Each row is a point on a tangle of strands that fork and nearly touch. The rows are in no order.
In the rows, zero is written as 128.
Two points are linked if the straight distance between their rows is under 121. Some points are linked to none.
z_482: [164 170 150  84 102  83  83  98 149 159 129 135 136 155  93 122 179 124
 119 122  76  87 116 123 133 139 124 107 138  80 127 181 121  79 149 117
 112 114 161 111 145 121 127 150]
z_770: [234 158 135 145 110  85 115 140 142 103 102 122 151 147 105 144 131 123
 129 144  98 119 114  75 131 171 137 106  98 172 128 130  85 100  73 129
  68 101 143 126 155  87 100 117]
z_288: [ 73 134 117 130 113 190 159 134 172  90  72 130 165  99 154 134 109 131
 158 119 165 169 116 136 134 168  93 130 126 163 148  91 133 156  90 100
 145 115 121 139 122 129 127 112]
z_109: [102 130 112 180 119 128 143 158 109  85  86 137 138 105 110  91 109 103
 163  78 156 134  99 120  92 203 124 164 114 155 114  74 106 126  79 162
 143 121 132 116 120 153 106  81]
z_513: [ 85  65 143 161 129 160 140 111  87 119 191 143 104 129 120 126 137 148
 120 182 166 149 123 115 133  73 127 187 151 111 114 129 145 135 131 147
 191 170 104 129  78 164 110  74]
z_950: [ 98  95 142 129 156 168 165 114 141 137 155 108  97 149 147 147 129 152
 107 181 170 141 137 137 172  88 126 126 149 115 133 137 151 167 146  93
 168 146  77 140 107 143 127 111]
z_183: [204 149 135 132  92  96  86 146 160  88  97 144 187 122 121 168 135 130
 117 117 105 143 124  80 105 167  82 100  97 159 137 138 101 105 108 146
  54 102 136 124 133  69 112 176]
z_433: [ 85  74 141 173 160 161 129 131  92 138 200 135  57 128 108  92 155 168
 110 186 144 150 121 141 126  70 151 172 156  98 107 140 119 147 133 171
 204 177 114 110  76 169 115  58]
z_10: [128 133 151 131 175 122 135 115  94 172 167 114  30 146  76  78 144 154
 119 166 118 103 132 193 146 108 203 129 135  95  97 140 101 136 118 145
 165 135 130 108 122 145 122  65]
z_538: [141 174 114 119 139 134 148 142 151 118  67 124 122 128  91 100 132 133
 168 131 131 117 104 150 142 194 148 112 126 164 132 108  90 136  48 106
 122 103 148 115 162 128 112  85]
z_202: [ 82 126 138 128 170 134  88 109 125 165 188  83  33 173 144  83 164 162
  92 163  68  93 137 180 113  50 135  85 170  52 148 168 114 171 207 158
 151 176 146  91  84 171 155 115]
z_883: [ 91 133  89 149 124 116 125 176 122 107  74 180 142 111 102  93 152 112
 149  49 124 102 102 141  71 193 124 146 120 143  97 104 111 105 118 164
 145 105 167 112 132 181 120  94]
z_912: [174  99 144 131  80 131 136 125 103  89 142 133 182 124 139 165  96 108
 126 141 162 151 145  56 116 138 100 142  95 156 125 108 134 125  95 134
  90 117 115 142 125 108 101 137]
z_128: [112 123 149 126 161 124 114 113 105 169 183 111  39 156 100  76 153 160
 106 174 106 101 135 180 134  75 177 118 150  74 111 152 106 144 156 156
 166 153 130  96  96 161 133  77]
z_217: [138 101 133 120 156 174 208 132 141 130 163  98 105 117 152 168 105 134
 119 182 180 164 151  97 173  93 128 132 104 150 126 120 166 180 143  80
 140 135  79 185 161 137 132 153]
z_600: [ 56  85  92 168 154 162  96 132  94 139 172 134  95 124 153 114 154 137
  91 128 126 143 128 146 112  39 125 174 179  86 139 149 145 146 179 192
 190 162 152 119  92 162 157 104]
z_62: [239 145 143 150  95  79  94 149 127  88 113 132 172 142 104 155 126 123
 117 120 107 128 119  58 111 168 102 114  98 163 125 131  89 100  94 159
  56 109 129 123 134  85  97 146]
z_349: [123 159 111 111 132  80 100 156 103 151 109 155 139 137 100 103 154 111
 120  72  93  95 117 148 100 148 153 132 127 131  97 134 121  95 140 154
 124 103 156 110 136 162 132 117]
z_59: [125 183 100 106 131 110 100 170 177 114  49 147 161 118 110 124 143 145
 172  78  72 131 108 157 101 185 122  84 108 180 133 117 119 106 109 109
  83  98 162 114 125 107 132 162]
z_132: [ 78 120 112 138  88 172 126 117 163  75  67 160 184  99 141 138 122 133
 150  95 163 156 102 113  99 175  85 135 128 147 143 110 133 128  93 116
 144 108 145 134 107 125 118 112]
z_973: [ 94 122 134  96  75 125  58  87 155 119 124 184 196  94 141 148 165 112
  99  78 115 127 112 108  87 117  61 123 157  73 138 167 153 101 169 135
 140 140 148 141 128 110 118 181]
z_864: [ 83 105 122 173 116 155 148 136 102  85 119 124 156 100 142 133  90 101
 150 101 176 167 122 119 112 154 116 178 115 152 116  86 135 133 105 152
 148 132 115 145 106 140 127  96]
z_607: [190 142 115 140 145 122 173 156 133 142 125  89 129 106 160 145  76 104
 151 145 136 151 152 126 161 128 162 110  81 187 134  97 132 144 108 110
  81 120 111 160 180  89 150 156]
z_103: [ 99 114 135 149 129 193 202 150 139  84 136  96 147  88 155 155  90 115
 145 149 179 194 144  98 144 150 100 158  90 175 127  78 140 182 103 101
 147 126  89 180 149 134 128 126]
z_833: [114 118 124  90 127 164 162 107 172 139 116 113 146 136 179 163 110 138
 107 143 159 132 140 136 169  92 107  90 136 126 168 135 162 158 150  76
 124 122 103 159 133 111 143 165]
z_319: [210 137 117 107 107 103 135 126 145 138 121 113 163 120 162 162  97 115
 135 146 121 126 150 102 149 123 124  91  97 165 147 135 125 118 125 105
  57 107 139 141 168  71 144 187]
z_930: [132 130 117 129 109 101 104 151 106 115 104 134 178 110 150 146  82 110
 137  76 135 146 144 133 109 140 117 128 102 160 123 107 139 118 132 152
  89 119 119 115 116 113 145 170]
z_446: [130 138 117 155 137  99 124 173  88 114 108 114 148 108 139 125  73  97
 146  73 135 152 144 148 112 149 143 140  97 173 114  83 127 126 117 164
  98 127 103 116 122 118 145 147]
z_688: [103 136 121  99 122 157 140 107 154 128  88 151 118 145 100 109 156 158
 135 149 161 107  96 142 144 157 125 114 157 108 135 140 120 135  89  97
 163 113 140 103 125 153 114  83]
z_142: [112 171 113  89 143  98 115 137 127 156  94 144 120 143  95 101 154 130
 130  94  99  94 115 169 125 148 161 116 140 125 114 146 117 105 126 126
 128 101 162 111 138 154 137 111]
z_595: [186 117 141 136 153 151 208 110 160 136 159 108  62 144 122 130 132 143
 134 218 145 120 131  95 181 113 166 109 105 153 133 124 141 159 103  44
 140 120 104 167 177 117 121 104]
z_548: [ 89 163  97 120 117 128 101 173 170  95  47 164 173 104 122 124 133 138
 171  60  89 151 109 154  79 189 103 103 104 173 132  91 131 113 117 121
 102 107 153 109 109 121 132 162]
z_919: [ 62 136  95 158 128 151 143 157 124 101  71 154 138  98 119  89 130 115
 160  74 154 133  95 151  95 184 119 159 132 146 113  96 116 125  98 154
 162 121 150 117 122 162 126  88]
z_126: [ 99 120 119 117 125 138 127 139 114 128 119 122 171 103 169 155  81 111
 130 100 156 156 151 150 134 112 121 134 125 147 134 116 154 137 144 142
 111 128 112 132 119 116 155 163]
z_220: [209 120 173  99  95 109 137  76 140 148 176 120 117 172 120 129 146 129
 133 215 113 100 148  73 161  98 126 105 121  90 140 156 130  97 129  82
 112 137 117 125 143 104 111 139]
z_650: [ 81 168 118  55 142 111 101 102 161 161 101 146 115 157 113 111 182 155
 114 102  69  71 107 182 120 130 123  83 164  68 147 174 133 112 178  91
 137 117 171 113 131 150 141 140]
z_634: [ 76 146 133  93 163 116  98  82 141 169 145  94  73 181 152 111 157 152
  97 135  66  67 131 191 132  77 119  71 172  49 169 169 135 147 209 108
 135 164 144 102 103 143 160 150]
z_922: [161 107 141 148 184 149 209 105 173 155 159  95  32 157 132 125 138 155
 132 201 141 114 137 142 191 116 177  88 121 126 141 144 130 175 137  38
 147 134  94 167 157 120 138 104]
z_277: [165 127 149 121  88  98 110 115 112 141 144 160 123 159  68  95 163 132
 119 146 129  98 104  97 123 148 149 149 130  94  97 135 106  88  98 148
 143 125 144  99 125 161  88  80]
z_965: [205 144 139 132 138  85 135 118 107 157 142 107 117 145 110 123 108 106
 138 146 114 104 138 129 170 131 193 117 111 148 124 130 117 107 100 111
  94 114 133 130 160  97 133 118]
z_163: [ 75 126 112 135 183 139 105 148  89 166 163  98  89 128 147 124 128 135
  87 128 119 136 151 174 140  50 160 161 175 106 132 152 139 148 182 182
 152 157 119 111 107 135 163 137]
z_664: [140 159 151  63 112  97  77  75 152 168 140 120 154 136 146 149 149 112
 112 114  80  87 136 135 129 105  88  91 161  68 160 180 149  93 184 106
 105 150 140 114 151  97 139 213]
z_198: [178 110 184 110 106 110 135  79 120 158 199 111  95 174 122 112 135 140
 133 220 114  95 151 106 159  77 141 112 128  80 128 150 132 112 144  96
 130 162 102 118 120 129 115 126]
z_767: [ 62  90 107 167 172 167  91 138 108 146 186 116  64 138 149 106 163 161
  86 155 118 148 131 151 122  35 130 150 185  77 144 159 131 170 186 181
 187 174 134 104  74 163 150 105]
z_940: [102 134 111 130  89 141  97 139 179  83  57 183 184 103 114 130 158 138
 140  76 134 138  91 113  80 192  85 124 128 136 132 128 128 108 105 130
 126 100 163 122 115 124 110 129]
z_263: [187 174 156  93  93  73  70 108 136 154 144 137 163 135 108 142 172 103
 118 102  75  99 122 105 124 136  97 113 131  91 123 184 129  71 157 139
  88 128 148 113 153 102 124 192]
z_441: [175 166 146  80 103  79  73 104 142 154 137 134 178 119 137 153 144 105
 123  98  81 103 136 120 125 127  86  98 134 104 144 182 137  85 168 126
  72 127 145 118 158  81 133 224]
z_323: [ 69 108  99 155 159 136 109 159  67 135 150 118 135  99 166 141  93 107
 110  87 148 162 152 162 116  73 142 187 155 135 117 134 143 138 168 206
 138 154 121 129 113 132 164 145]
z_981: [175 124 138 115  76 116  95 127 151  90 110 151 202 110 138 171 122 124
 116 113 132 156 138  72 100 152  72 107 102 145 139 132 120 113 115 139
  70 103 132 134 126  76 114 178]
z_673: [164 128 133 144  89  86 103 138 105 121 125 158 155 142  89 114 141 109
 116  97 130 109 105  84 104 160 134 154 123 125  96 125 117  89 105 166
 126 120 140 111 119 152  97 102]
z_997: [109 138 130 104 164 132 144  91 156 156 122 108  66 174 122 109 144 162
 124 158 121  85 125 188 175 119 160  83 152  89 151 157 118 146 141  76
 142 127 127 118 116 134 146  99]
z_992: [150 121 105 182 107  76  97 191 114  77  82 166 149 116 102 112 130 116
 137  19 102 117 109  98  53 201 105 141  94 153 106  88 107  98 135 167
 110 110 138 114 109 157 118 132]
z_718: [ 87  81 130 156 105 171 152 121  99  89 143 126 168 100 158 165  86 107
 137 118 187 170 143 111 122 122 106 176 119 143 124 108 151 145 117 140
 142 138 110 162 102 132 135 121]
z_747: [158 158 143  83 112 101 105  85 156 156 118 134 102 171  81 102 173 150
 131 150  93  79 114 139 145 146 142  95 143  73 131 176 107  96 130  93
 125 108 166 106 140 136 125 109]
z_577: [125 169 107 106 123 129 126 145 157 117  58 150 142 129  84 104 155 142
 155 106 129 111  95 141 118 197 131 113 134 145 124 130 104 116  75 122
 122  98 165 105 144 144 113 100]
z_454: [155 100 137  86 107 119 121 101  81 160 187 125 158 117 177 165  83 113
 120 153 151 124 175 121 151  76 101 143 140 101 133 146 157 129 160 151
  92 148 107 130 138 118 133 196]
z_884: [144 109 159 154 210 129 167 118 125 179 185  80  36 145 121 125 120 149
 116 187 126 124 163 175 183  90 202 118 134 111 119 151 119 157 153 108
 152 156  85 149 137 103 139 112]
z_88: [112 154 113  80 119 136 127 121 160 131  67 163 123 141  74 103 176 161
 140 124 139  90  93 145 129 177 127 105 152 103 130 155 106 123  94 106
 147 101 171 101 141 158 119  96]
z_733: [143 131 148  71  97 110  89  74 128 166 158 124 159 132 160 154 127 114
 113 132 115 100 152 120 136  87  85 108 158  69 153 162 152 107 174 122
 108 153 124 117 145 104 132 205]
z_951: [ 72  79 133 162 177 164 107 126 118 144 197  96  60 150 152 117 153 172
  90 180 130 148 138 152 137  44 126 129 178  82 142 164 126 181 186 158
 176 187 102 107  65 153 138 112]
z_880: [137 117 140  78  97 105  84  85  90 167 179 133 161 120 171 155 109 108
 118 128 122 111 162 124 131  76  84 136 159  77 141 156 155 112 178 161
 105 162 123 111 137 118 134 207]
z_122: [136 103 120 196  79 131 124 144 123  35  86 132 164 108 128 142 100 121
 159  81 144 162 111  66  65 211  80 152  82 160 142  64  97 124  83 144
 108 113 129 129  95 121  96 118]
z_820: [ 96 131 128  85  95 122  83 102 145 135 109 154 188 116 153 148 133 122
 108  93 125 125 127 129 113 112  90 114 150 104 145 151 156 114 164 126
 126 125 137 129 121 110 135 174]
z_590: [220 112 118 135  84 117 129 151 119  73 121 134 173 114 158 192  86 133
 120 135 130 161 158  57  93 158  75 104  57 176 141  91  94 134 100 144
  39 107 121 136 142  73 115 191]
z_968: [ 91 116 121 119 121 117  91 118  95 156 156 139 124 139 138 113 147 121
  99 126 119 113 128 142 118  71 133 155 161  88 119 139 143 117 173 170
 161 146 139 104 106 159 147 119]
z_687: [159 165 118 132 137 151 170 135 163 110  81 113 122 126 105 112 126 133
 167 168 140 124 104 124 149 188 142 114 116 174 140 101  94 149  37  90
 126 105 137 124 176 116 100  78]
z_425: [141 138 152 138 176 126 154 117 108 165 151 104  58 141  90 100 126 137
 130 164 132 115 135 178 171 129 203 131 134 120 109 129 115 137  98 120
 157 127 109 125 140 124 123  75]
z_279: [136 111 148 143 132 155 176 134 112 110 152 110 133 120 125 142 101 115
 132 165 172 155 134  98 155 135 138 157 113 160 112  98 148 145  89 113
 145 127  89 149 141 131 104  96]
z_462: [144 154 115 157 146  75 119 179  79 124 101 135 119 126  97  88 117  97
 132  50 109 112 119 143  95 176 165 142 108 164  92  84 107 109 105 172
 121 115 126 110 130 157 118 100]
z_582: [144 179 115 101 147  73 103 148 125 160  95 125 156 128 127 130 118 116
 155  77  69 104 136 170 129 141 160  90 117 169 133 143 129  95 146 109
  70 103 150 120 138 100 164 179]
z_448: [ 94 106 122 129  70 115  60 106 135 114 130 193 198  95 140 143 162 103
 106  62 115 122 110 103  67 119  66 145 140  82 117 157 150  90 171 160
 145 132 165 147 127 130 123 164]
z_45: [147 159 121 167 144  87 128 182  93 111  98 108 132 117 118 103  82  96
 152  68 118 142 131 146 112 178 152 133  93 180 112  66 112 125  94 158
 101 122 105 114 128 125 131 125]
z_65: [ 81 142 130 101 161 117  80 101 113 178 171  93  74 166 152 111 154 141
  91 140  65  83 142 176 119  51 128 102 176  59 157 161 138 145 218 148
 143 168 146  95 108 151 166 154]
z_891: [142 137 150  95 112 113 113  89 129 157 142 143  77 170  74  83 168 161
 129 167 111  80 115 145 137 131 152 107 139  66 111 160 103 112 125 116
 152 124 153  93 123 162 116  80]
z_93: [ 94 113 148 143 176 141 105 118 119 159 193  95  23 160 120  73 158 179
  99 180  98 111 135 179 129  61 160 102 159  70 123 167 102 170 174 161
 168 171 127  95  76 165 134  83]
z_175: [ 91 125 129 142 161 196 209 149 166 116 124  92 125 100 153 145 103 128
 138 152 173 190 138 128 171 140 112 139 115 164 130  99 136 187 116  87
 161 130  76 179 156 137 130 123]
z_867: [150  99 115 183  75 135 120 154 118  35  93 126 167 106 143 170  87 126
 150  86 133 176 138  71  67 201  73 141  59 164 154  46  90 134  92 140
  86 116 117 128 100 103 115 156]
z_416: [174 155 127 100 126  86 113 122 139 156 114 115 162 132 145 145 110 111
 139 119 102 107 143 138 150 123 142  94 122 149 148 152 132 102 140 108
  74 109 142 124 150  85 153 182]
z_737: [ 61 173  99  85 166 142 136 149 154 144  62 137 131 124 130 107 133 137
 151  85 109 122 112 197 134 145 143 102 152 149 136 128 135 126 130 112
 135 114 146 122 120 141 152 129]
z_791: [174 166 139 105  97 113  89 127 189 104  82 154 170 135  94 139 179 137
 120 126 106 123  95  94 119 176  95 104 133 128 132 166 111  95 100 124
  88  90 160 122 138  95 102 138]
z_224: [ 58 128 115 173 149 162 156 153 112 106 109 121 129  94 134 104 103 108
 148  96 169 164 111 155 122 156 127 180 138 150 109  93 123 140 104 161
 170 136 115 135 118 143 133  86]
z_369: [126 105 116 191  89 127 127 143 116  61  88 146 156 111 115 119 112 111
 158  75 158 139  96  79  75 204 102 164 104 150 120  82 108 112  85 155
 129 116 140 125 104 145  94  90]
z_956: [ 89 120 109 127 135 114 105 150  75 138 138 130 159 107 166 144  89 101
 118  80 141 144 148 156 114  89 132 161 142 139 117 126 151 127 166 186
 118 140 123 121 115 131 159 163]
z_14: [233 130 118 116  94 112 135 136 144 111 121 125 167 117 166 179 101 126
 126 159 123 144 152  62 118 133  94  90  73 179 142 122 104 124 112 123
  38 103 136 146 171  60 126 189]
z_470: [140  96 138 110 138 143 158 121 103 151 178 109 132 121 163 166  90 124
 115 167 168 140 167 126 167  76 130 143 131 122 128 134 161 152 154 127
 117 145  87 151 136 124 139 163]
z_16: [130 189 114  81 150  72 100 142 128 171  98 132 142 135 109 120 149 122
 146  73  48  89 123 176 119 140 159  92 130 145 126 161 129  91 161 101
  82  98 169 126 137 124 159 165]
z_547: [220 144 141 130 117  94 132 114 131 136 129 118 128 156 103 129 127 117
 134 169 110 107 124  92 157 145 169 113 111 148 128 135 104 100  78 103
  91 103 140 127 162  94 109 103]
z_367: [124 145 121 135 146  95 118 150  83 152 129 133 108 134  98  94 129 106
 118  95 125 108 124 152 122 136 178 153 130 135  93 113 119 109 113 170
 140 117 133 110 131 156 124  88]
z_331: [ 91  78 144 152 131 194 197 134 107  77 167 110 146  95 149 174  93 113
 137 151 190 188 153  90 141 134 103 183 100 165 118  98 153 172 114 114
 154 139  89 185 130 142 124 121]
z_476: [110  99 140 120  74 154 116  86 139 105 124 170 167 135 118 136 153 135
 118 142 163 131 109  80 117 129  88 150 151 102 128 140 143 112 110 115
 163 121 135 127  99 139 100  99]
z_144: [102 117 129 111 101 169 138  95 160 109  99 156 147 137 119 126 150 152
 126 153 173 124 100 110 140 147 101 129 157 115 139 136 135 134  94  92
 166 111 130 116 113 145 107  90]
z_191: [164 139 133 144 124 149 175 145 139  98 118 102 141 118 133 139  98 115
 142 166 153 154 128  87 138 157 132 131  95 185 129  83 127 149  67 104
 115 111 110 145 163 113 105 103]
z_28: [149 139 138 112 115 103 118 112 108 155 140 149  88 159  61  85 159 141
 125 147 126  88 111 139 132 143 172 132 130  93  96 136 103 105 100 142
 151 114 152  94 131 165 106  68]
z_400: [156 122 121 161  90  80  93 158 106  93 106 157 171 121 110 124 122 106
 125  53 126 126 114  88  78 171 109 145 105 144 105 108 120  98 125 168
 108 117 137 114 107 140 114 132]
z_778: [174 126 164 125 141 115 148  91 122 160 166 117  62 162  87  96 135 150
 139 197 122  94 131 147 170 120 191 111 126 101 117 143 112 124 101  90
 142 125 121 117 133 127 117  74]
z_241: [ 93 136  98 151  98 128  99 162 151  76  58 160 178 101 133 134 114 128
 162  53 109 162 116 134  73 190  94 122  91 166 139  74 125 114 117 134
 106 110 140 113 100 117 133 161]
z_412: [ 70 183  95  69 171 117 131 151 134 160  76 147 113 132 101  97 163 143
 146  79  79  94 114 203 115 144 158 100 151 131 123 148 123 117 142 112
 129  99 174 120 135 159 150 121]
z_306: [117  86 127 149  58 118  82 100 114 102 139 184 193 112 132 147 141 100
 119  81 144 127 113  79  78 122  74 164 132  93 112 143 139  87 142 165
 140 134 156 146 103 136 113 142]
z_136: [ 62 172 105 111 158 165 151 160 167 122  60 124 138 108 138 103 113 129
 174  92 125 150 116 191 144 162 127 112 137 169 137  97 125 143 106 116
 137 119 128 127 125 129 144 126]
z_800: [ 84 124 128 176 169 142 152 157  85 125 138 112 103 103 112  99 111 105
 125 107 160 158 120 156 130 141 160 190 142 143  93  99 119 134 103 179
 174 145 103 132 124 139 118  76]
z_365: [204 128 152 107 107 126 151  83 168 136 139 124 111 171 118 131 149 142
 129 212 117  99 129  81 167 122 137  94 128 116 150 155 119 115 105  59
 115 110 133 134 153  97 115 111]
z_160: [155 113 165 141 178 109 147  91 122 181 191  84  39 161 122 107 122 145
 125 192 105  91 161 178 179  84 202 103 137  90 132 159 115 143 166  98
 128 154 109 132 126 108 154 110]
z_902: [109 124 117 109 155 180 195 127 188 142 114  98 114 132 177 159 113 144
 117 150 165 147 133 144 183 102 120  94 130 141 159 126 154 179 147  61
 137 126  87 171 143 124 144 150]
z_137: [177 156 133 156 135 140 177 148 142  97 107  98 122 118 115 116 108 118
 159 172 136 139 112  98 144 185 142 129  98 189 125  75 101 153  37 103
 118 107 118 139 180 109  89  80]
z_570: [191 123 136 143 158 145 219 144 127 125 165  89  89 105 128 144 101 119
 137 193 149 159 136  68 161 114 156 139  75 188 113  93 154 168  96  83
 117 126 101 193 204 115 118 132]
z_571: [162 113 173 122 137 106 132  83 117 174 197  95  70 172 126 109 128 142
 129 204 108  89 152 145 165  73 167 104 132  81 131 153 128 127 159 103
 131 160 106 120 117 125 140 121]
z_460: [108 138  90 162 122 101 114 195 129  92  64 177 147 108 104 101 148 119
 158  31  99 113 102 131  57 211 109 134 100 157 106  88 110 103 123 156
 123 105 156 109 120 167 121 119]
z_860: [130  89 158 141 105 147 155 113  99 109 167 142 129 136 104 128 125 129
 129 180 171 137 122  81 139 122 131 173 130 132 114 111 146 118  89 120
 158 136 103 129 107 148  87  77]
z_302: [121 124 134  80 108 139 123  96 164 143 114 125 168 132 170 158 119 130
 107 132 140 120 138 131 150 100  99  95 146 110 163 149 156 135 150  89
 118 122 121 138 129 102 137 172]
z_316: [ 85 153 132  69 134 111  87  85 151 166 122 128 120 160 139 120 165 141
  98 117  80  78 119 169 125  98 109  89 171  62 153 168 145 119 192 105
 144 141 151 109 121 141 147 157]
z_647: [160 109 131 109 134 153 183 127 132 139 157 102 129 118 163 164  93 124
 121 172 171 148 157 106 166  91 131 126 107 146 133 124 162 158 136  98
 113 127  93 166 157 118 138 158]
z_314: [ 95  75 125 151  70 140 104  87 108 111 144 174 166 125 132 136 142 118
 121 119 160 129 109  87  96  99  89 175 144  89 117 137 145  99 132 153
 171 140 153 142  90 153 111 102]
z_738: [187 136 131 139 164 109 172 134 123 164 145  89 103 122 139 135  93 105
 143 157 132 126 152 141 184 118 195 119 105 161 130 119 132 133 113 101
 100 122 111 156 178  90 149 134]
z_379: [ 82 103 123 186 180 144 139 163  70 138 172 108  88 105 116 112 117 113
 108 115 151 167 135 148 127  98 172 207 151 133  93 115 122 134 128 203
 177 163 106 130 114 133 124  86]
z_386: [ 72 111 109 171 198 155 118 165  77 153 168  97  81 112 134 120 125 132
  90 121 133 172 153 160 133  67 172 192 171 123 113 146 123 147 159 203
 176 167 108 123 109 127 145 113]
z_988: [182 113 115 151  81 132 130 155 126  56 104 126 173 110 156 183  89 131
 132 120 130 176 151  66  83 176  77 114  53 176 148  65  95 141  90 136
  60 110 118 132 128  83 119 170]
z_562: [ 53  88  88 166 148 157 101 140  80 130 158 133 128 108 163 136 123 113
 102 100 142 154 131 149 106  50 123 192 170 112 129 141 148 137 173 200
 170 157 147 134 100 147 162 121]
z_756: [103 143 121 107  86 124  75 136 184  98  81 200 187  99 106 124 195 133
 111  71 107 121  86 117  80 175  74 118 142  99 122 165 140  96 141 132
 129 103 171 134 128 126 110 149]
z_410: [125 124 104 152  93 112  96 162 126  79  82 147 179 105 141 154  89 123
 150  55 116 168 138 127  77 174  90 120  78 167 140  76 123 118 122 141
  86 115 125 111 101 104 143 183]
z_407: [ 97  64 153 159 106 167 157 100  94  97 181 151 127 128 112 142 128 133
 132 181 179 146 122  84 132 102 115 193 134 128 118 118 152 125 106 121
 179 153 107 143  85 160  91  73]
z_736: [ 98 135 127 126 160 192 196 138 181 124 103 101 114 119 151 137 117 138
 138 157 168 159 124 145 181 136 118 115 134 156 144 111 135 176 109  74
 159 123  89 160 148 134 128 111]
z_903: [ 81 181 112 116 200 120 132 167 106 169 103 102 100 119 130 107 115 113
 135  84  96 124 145 212 143 110 187 132 144 159 119 134 127 122 149 144
 125 122 125 128 127 122 166 138]
z_120: [164 108 139 134 170 162 225 137 136 123 180  95  76 107 125 154 108 135
 125 196 168 170 145  67 168 100 143 143  83 171 110 110 167 181 123  71
 143 136  87 202 190 137 118 147]
z_910: [205 130 128 138 147 140 205 125 151 130 147 100  86 124 135 138 119 125
 140 202 138 132 129  80 171 116 170 118  92 179 131 107 139 154  93  63
 114 116 117 175 199 103 125 113]
z_717: [151 131 144 107 123 116 129 104 129 152 139 115 124 154 121 127 124 129
 122 165 135 109 134 130 162 109 150 121 139 113 128 139 136 117 121 105
 132 123 118 118 128 123 129 114]
z_382: [152  96 151 148 195 144 196 118 147 165 182  90  47 147 135 139 123 151
 118 203 147 131 154 136 186  90 175 111 122 123 125 141 141 165 155  74
 149 150  74 167 147 120 136 125]
z_390: [ 88 107 146 111 105 133  71  88 129 157 185 135  84 157 149  92 189 147
 105 158  81  98 124 134  94  56  95 107 168  37 140 147 128 131 195 160
 185 187 154  87  96 187 138 115]
z_293: [ 88 121 124 123 170 131  88 124  89 174 187  88  80 144 156 121 133 139
  88 152 102 115 153 167 135  33 141 138 183  78 147 160 140 154 206 178
 144 172 124  99 102 141 165 154]
z_24: [135 110 132 137  64 123  84 118 141  82 106 172 200 107 127 154 137 116
 119  80 141 148 117  76  81 156  72 136 118 122 127 137 133 103 120 149
 105 111 143 137 104 108 107 156]
z_98: [ 90 151 114 108 145 177 168 135 182 122  74 114 136 119 148 126 117 137
 151 135 152 146 116 162 166 150 121 105 140 158 152 108 132 156  99  83
 143 116 114 138 134 128 133 116]
z_941: [ 96 119 106 131 102  87  75 148  93 123 119 175 188 103 152 139 121 101
 119  41 107 126 128 135  64 120  97 141 126 130 110 131 151 104 181 173
 112 127 151 121 120 138 150 179]

Follow the links from the first point to the second, and from the first to the third. Name the last point that the two ways share.
z_538, z_965, z_736 -> z_306
z_288, z_88, z_62 -> z_306
z_316, z_224, z_778 -> z_65
z_650, z_128, z_867 -> z_65
z_951, z_367, z_59 -> z_930

A fork is a point with three links, a tip a point with one. Leave the first point through the second and follow the links. Name the first fork or tip that comes.
z_800, z_379 -> z_65
z_738, z_965 -> z_306
z_306, z_448 -> z_736
z_416, z_319 -> z_919
z_202, z_93 -> z_778
z_217, z_120 -> z_365
z_867, z_988 -> z_16

Name the points in between on the shortest way along the links from the first point to the second, in order.
z_263, z_910 -> z_441 z_664 z_733 z_880 z_454 z_470 z_647 z_217 z_120 z_570
z_800, z_673 -> z_224 z_919 z_883 z_460 z_992 z_400
z_302, z_965 -> z_820 z_973 z_448 z_306 z_24 z_981 z_183 z_62 z_770 z_547
z_98, z_448 -> z_736 z_902 z_833 z_302 z_820 z_973
z_833, z_331 -> z_902 z_736 z_175 z_103
z_756, z_175 -> z_940 z_132 z_288 z_98 z_736
